Each row is a point on a landscape with many valleys, with its height.
A ball rolls from a point to the lowest of its 3 nearest points, and stops where none of them is lower. Distance is the straight distance between rows; heights are no part of it.
j_136 h=1.84: [110 127 135 112  94 177 110 156 140 149 136 184 142 114 125 106 144  98
 139 114 154]
j_6 h=7.66: [155 120 121 151 160 109 136 108 112 111 104 129 119 134 140 113 133 163
 118 139  77]
j_260 h=0.84: [108 132 121  85  82 157 141 203 139 174 177 199 145 155  84 156 145 160
 140 102 132]
j_588 h=1.71: [112 121 120 122 123 127 123 141 113 137 150 143 119 157 119 139 113 155
 136 109 147]
j_983 h=8.31: [197 126 144 168 181 139 133  77 119  67  65 139 125 111 167 110 152 152
  95 184  55]
j_936 h=6.14: [151 125 127 156 129 139 109  93 101  99 118 116 138 112 156  98 126 139
 122 141 115]
j_122 h=7.74: [189 119 150 167 210  95 132  50 117  99  84  88 116 120 158 115 124 150
 104 162  67]
j_970 h=2.96: [125 138 119 126  92 169 117 150 156 109 103 183 149  86 152  81 175  75
 108 131 126]
j_899 h=1.59: [ 89 115 117  87 112 102 140 162 131 168 193 129 127 146  66 192 109 200
 158  83 186]
j_397 h=4.56: [159 139 137 147 135 155 115 112 116  99 100 136 127 109 160  90 153 130
 126 175  93]
j_658 h=1.44: [107 135 103 170 120 133  99  69 134  96  91  94 131  52 156 116  87  15
 110 140 177]
j_807 h=1.69: [118 122 134  95 147  90 165 169 130 155 161 130 113 181 109 158 121 167
 137  85 119]
j_194 h=6.12: [154 133 140 137 130 143 130 122 113 117 115 151 132 119 151  97 144 142
 121 162  78]
j_193 h=1.01: [ 87 119 123  84  66 177 128 172 137 166 155 187 157 126  97 134 132 114
 143  99 170]
j_34 h=1.30: [124 138 121  86  64 183 134 184 133 138 146 187 138 139 130 118 169 125
 133 135 117]
j_321 h=1.17: [116 130 119  79 123 110 154 196 135 167 171 153 116 167  74 177 132 182
 144  76 138]
j_435 h=4.51: [157 121 153 159 196  93 151 107 142 113 125  79 111 157 148 141 123 150
 112 125  90]
j_986 h=4.20: [128 123 158 119 184  74 142 150 144 148 147  77 107 188 101 155 115 172
 127  99 116]
j_984 h=4.65: [197 135 125 163 140 151 131  72 118  84  87 148 144  87 164  82 143 159
 108 198  76]
j_535 h=2.38: [127 144 163  81 144  93 169 181 143 169 159 121 123 188  91 162 136 163
 136  87 102]
j_324 h=1.10: [102 121 116 182 141 130  92  61 136  83  88 110 147  67 153  86 111  30
 115 143 145]
j_496 h=2.17: [105 131 117 137 100 141 105 119 121 131 121 116 143  99 146  95 126  88
 128 142 135]
j_452 h=0.85: [ 98 109 124  77  77 162 130 173 143 168 175 177 162 140  75 152 125 150
 151  83 184]
j_414 h=2.05: [102 125 123 123 107 148 102 120 128 149 144 122 137 110 112 128 115 111
 131  95 195]
j_114 h=2.86: [109 127 120 166 125 114 111  82 112 115 119  94 107 113 146 114  86 127
 136 150 135]
j_791 h=0.94: [135 140 110  89  87 153 131 173 133 151 164 177 133 148 121 132 150 147
 133 112 126]
j_854 h=2.46: [102 132 123 122 153 105 144 141 114 140 151 112 100 155 126 148 116 173
 137 111 140]
j_182 h=0.72: [ 96 135 124 149 126 143  93  88 142 112 100 133 158  89 139  71 129  41
 102 139 148]
j_91 h=3.40: [130 128 133 162 180  71 119  97 106 129 114  63  96 131 133 157  99 153
 125 130 132]
j_585 h=0.99: [180 140 169 106 149 100 195 179 134 149 131 137 131 196 128 165 177 152
 118 140  48]
j_722 h=1.02: [128 154 141  69 121 104 172 215 125 154 158 171 122 191  99 176 171 174
 141 104  96]
j_767 h=0.76: [127 133 125  67 119 127 169 210 130 158 176 178 129 187  92 177 145 176
 143 103 114]
j_197 h=1.94: [ 95 124  99 142 104 130  91 110 129 137 143 112 123 113 118 119 105  99
 136 113 180]
j_404 h=0.92: [ 86 118 115 108 102 133 128 148 129 154 169 132 135 132  85 161  97 164
 155  79 173]
j_886 h=1.21: [134 156 127  75 104 102 163 219 127 145 147 194 132 202  95 188 183 166
 139 134 105]
j_775 h=0.47: [138 135 150 117 171  98 149 160 127 131 134 135 111 172 121 144 141 165
 125 103  81]
j_717 h=0.71: [129 130 116  95  97 142 153 199 132 155 161 187 128 166  97 141 147 170
 142 106 123]
j_733 h=1.20: [ 93 119 128 108  92 166 115 150 137 168 164 149 141 125 106 137 116 121
 150  95 175]
j_995 h=2.29: [103 127 126 129 129 106 130 132 111 134 138 112 107 133 130 124 113 145
 135 130 150]
j_786 h=4.58: [191 123 185 129 183 109 165 130 140 132 107 107 121 153 148 132 143 148
 115 130  70]
j_922 h=1.75: [117 139  90 178 126 117  96  49 119  79  92  69 114  63 159 128  79  61
 120 164 141]
j_440 h=2.16: [ 90 133 109 129  90 150 102 118 140 152 142 134 150 108 117 114 126  74
 136 112 186]
j_370 h=6.69: [188 121 159 151 192  98 150  87 121 101  96 108 121 144 145 122 132 152
 121 155  66]
j_95 h=2.28: [ 99 118 123 119 111 169  99 136 169 120 113 167 146  93 129  97 147  63
 119 131 156]
j_58 h=1.43: [123 117 127 144 115 156  98 103 132 122 102 161 157  96 141  79 140  78
 119 147 142]
j_415 h=7.73: [211 115 156 150 189 108 161  87 134  86  71 125 132 129 154 123 146 161
 106 166  58]
j_556 h=0.62: [171 146 150  81 146  82 186 176 146 152 142 134 142 192 107 169 171 153
 115 106  60]
j_602 h=0.55: [137 123 111 179 144 110 117  57  95  88  95  50 108  87 163 132  79 117
 126 169 142]
j_331 h=1.83: [101 115 116  98 144  90 133 156 123 162 157 110 116 153 105 161 101 171
 154  91 164]
j_499 h=1.95: [152 127 126 119 140 130 152 154 108 111 133 147 113 172 130 131 161 163
 129 132  81]
j_144 h=2.45: [ 76 109 109 103  93 145  96 141 143 161 153 154 144 113  81 127 107  82
 132  99 198]
j_257 h=1.47: [125 134 113 176 143 126  91  49 131  78  92  75 136  74 159  98 100  65
 124 170 129]
j_690 h=1.58: [130 123 115 179 143 129 104  42 104  84  89  87 127  87 157  91  98 108
 119 172 112]
j_186 h=3.78: [150 125 138 176 179  59 142  77 113 107 109  34  89 124 161 167  91 149
 112 139 112]
j_170 h=2.26: [162 145 130 158 122 164 102 110 137 110  76 159 149  82 171  77 169 103
 111 179  99]
j_815 h=2.03: [ 85 128 121 137 110 137  96 130 137 127 116 127 145  85 109 116 121  59
 126 113 190]
j_17 h=1.82: [ 88 130 112 134  86 130  99 102 127 140 128  92 116  87 125 137  92  59
 136 113 200]
j_18 h=3.08: [114 123 112 160 144  97 114  90 112 110 137  63  91 122 150 146  91 134
 126 128 164]
j_165 h=1.03: [117 136 112  64  53 180 140 213 149 154 153 204 150 135  93 155 159 112
 138  98 149]
j_947 h=5.31: [155 122 139 159 194 100 127  88 127 107 113  78 113 136 148 127 113 156
 118 135  99]
j_42 h=2.97: [125 138 156  83 169  75 160 169 151 168 157  93 119 164 103 167 108 171
 140  87 124]
j_54 h=1.00: [135 122 127 108 137 123 154 164 128 146 158 143 111 163 113 139 126 165
 138 102 116]
j_569 h=1.70: [101 138 100 149 107 116 113  76 116 104 112  71 121  80 142 133  90  61
 120 149 180]
j_358 h=1.22: [106 112 116 106 117 117 124 152 128 158 175 140 118 146 100 143 109 161
 146  88 157]
j_154 h=2.18: [135 126 104 176 119 146  97  62 123  94  92 113 138  88 162  83 123  81
 129 164 116]
j_757 h=1.23: [153 154 143  93 120 112 169 204 129 130 145 161 127 183 113 165 162 152
 126 129  78]
j_383 h=7.85: [194 131 155 152 176 127 163  93 108  90  95 126 121 128 160 113 150 163
 117 164  65]
j_695 h=5.24: [138 115 156 136 177  72 142 128 136 136 127  70 103 162 148 156 111 156
 121 120  98]
j_848 h=1.46: [149 149 134 143 129 164  95  69 152 105  72 138 159  67 157  68 157  71
 103 172 126]
j_741 h=6.02: [160 130 120 177 155 147 116  68 108  85  92 123 125 100 157  85 137 139
 124 171  89]
j_92 h=1.27: [111 125 131  82  68 172 133 186 132 139 148 187 142 121 116 118 161 105
 136 117 150]
j_801 h=1.40: [ 93 127 111 165 115 128  93  92 144 103  94 102 126  64 136  95 111  30
 118 126 180]
j_312 h=3.10: [133 131 120 120 112 136 113 142 115 137 136 123 115 140 125 116 140 136
 135 135 121]
j_2 h=2.07: [105 123 116 133  98 135 119 120 111 143 143 115 124 121 134 129 105 123
 133 107 174]
j_382 h=1.04: [171 158 157  70 119 101 184 213 131 161 140 150 135 211  98 180 179 146
 120 130  74]
j_642 h=3.05: [129 119 127 150 164  97 125 114 127 121 141  90 116 141 146 143 115 152
 131 117 146]
j_74 h=2.65: [157 126 155 131 172 104 152 144 124 118 118 108 117 164 141 126 125 166
 130 132  99]
j_708 h=3.23: [108 125 135 131 150  84 146 141 130 151 149  73  83 147 128 169  86 162
 134 112 149]
j_635 h=2.87: [130 127 128 132  98 179 116 140 132 126 115 151 146 113 138  88 156 106
 140 148 121]
j_837 h=1.15: [133 131 125 145 123 165 102  95 151 105  88 140 149  93 157  70 144  62
 115 150 118]
j_48 h=0.68: [ 70 115 128  96  70 145 117 158 131 163 186 147 145 125  62 174 102 153
 164  83 195]
j_723 h=2.60: [109 119 115 156 124 118  99  78 115 123 114 103 126 104 149 116 108  95
 119 137 136]
j_444 h=7.20: [177 123 145 182 194 141 129  39 114  81  68 125 135 105 167  82 123 154
 104 183  78]
j_163 h=2.33: [100 121 115 134 104 151 122 123 120 142 138 133 138 103 122 108 125 111
 133 116 156]
j_198 h=1.45: [ 91 119 125  97  85 161 102 149 139 147 139 150 138 138 106 116 129 110
 132  99 164]
j_634 h=3.09: [174 136 131 171 118 183 124  76 124  87  74 143 145  85 178  72 148 115
 111 183 108]
j_501 h=1.73: [144 135 107 182 138 123  98  70 120  90 107  82 143  79 163 101 102  90
 125 166 118]
j_512 h=2.34: [ 96 116 122 109 116 113 123 128 125 146 154  98  93 135 111 170 102 161
 153 114 171]
j_962 h=0.44: [ 72  99 127  88  71 151 100 149 138 181 183 141 143 104  55 163  95 104
 137  75 205]
j_846 h=2.19: [149 133 124 115 114 154 141 171 122 125 135 173 118 141 141 121 178 141
 125 148  97]
j_195 h=0.45: [119 128 126  97 123 128 152 188 127 132 157 167 129 183  98 156 151 176
 130 112 100]

Where does a ball stop that starts at each point below?
j_634 -> j_182
j_144 -> j_962
j_91 -> j_962
j_854 -> j_962
j_708 -> j_962

Call two points neighbours if one is among the 3 nearest of the other. Go from one point of each pair to the other, from neighbour to neighbour, staying as low as possible. Name the highest point that can't be avoided.
j_556, j_197 -> j_414
j_182, j_602 -> j_690
j_775, j_195 -> j_54
j_962, j_556 -> j_382
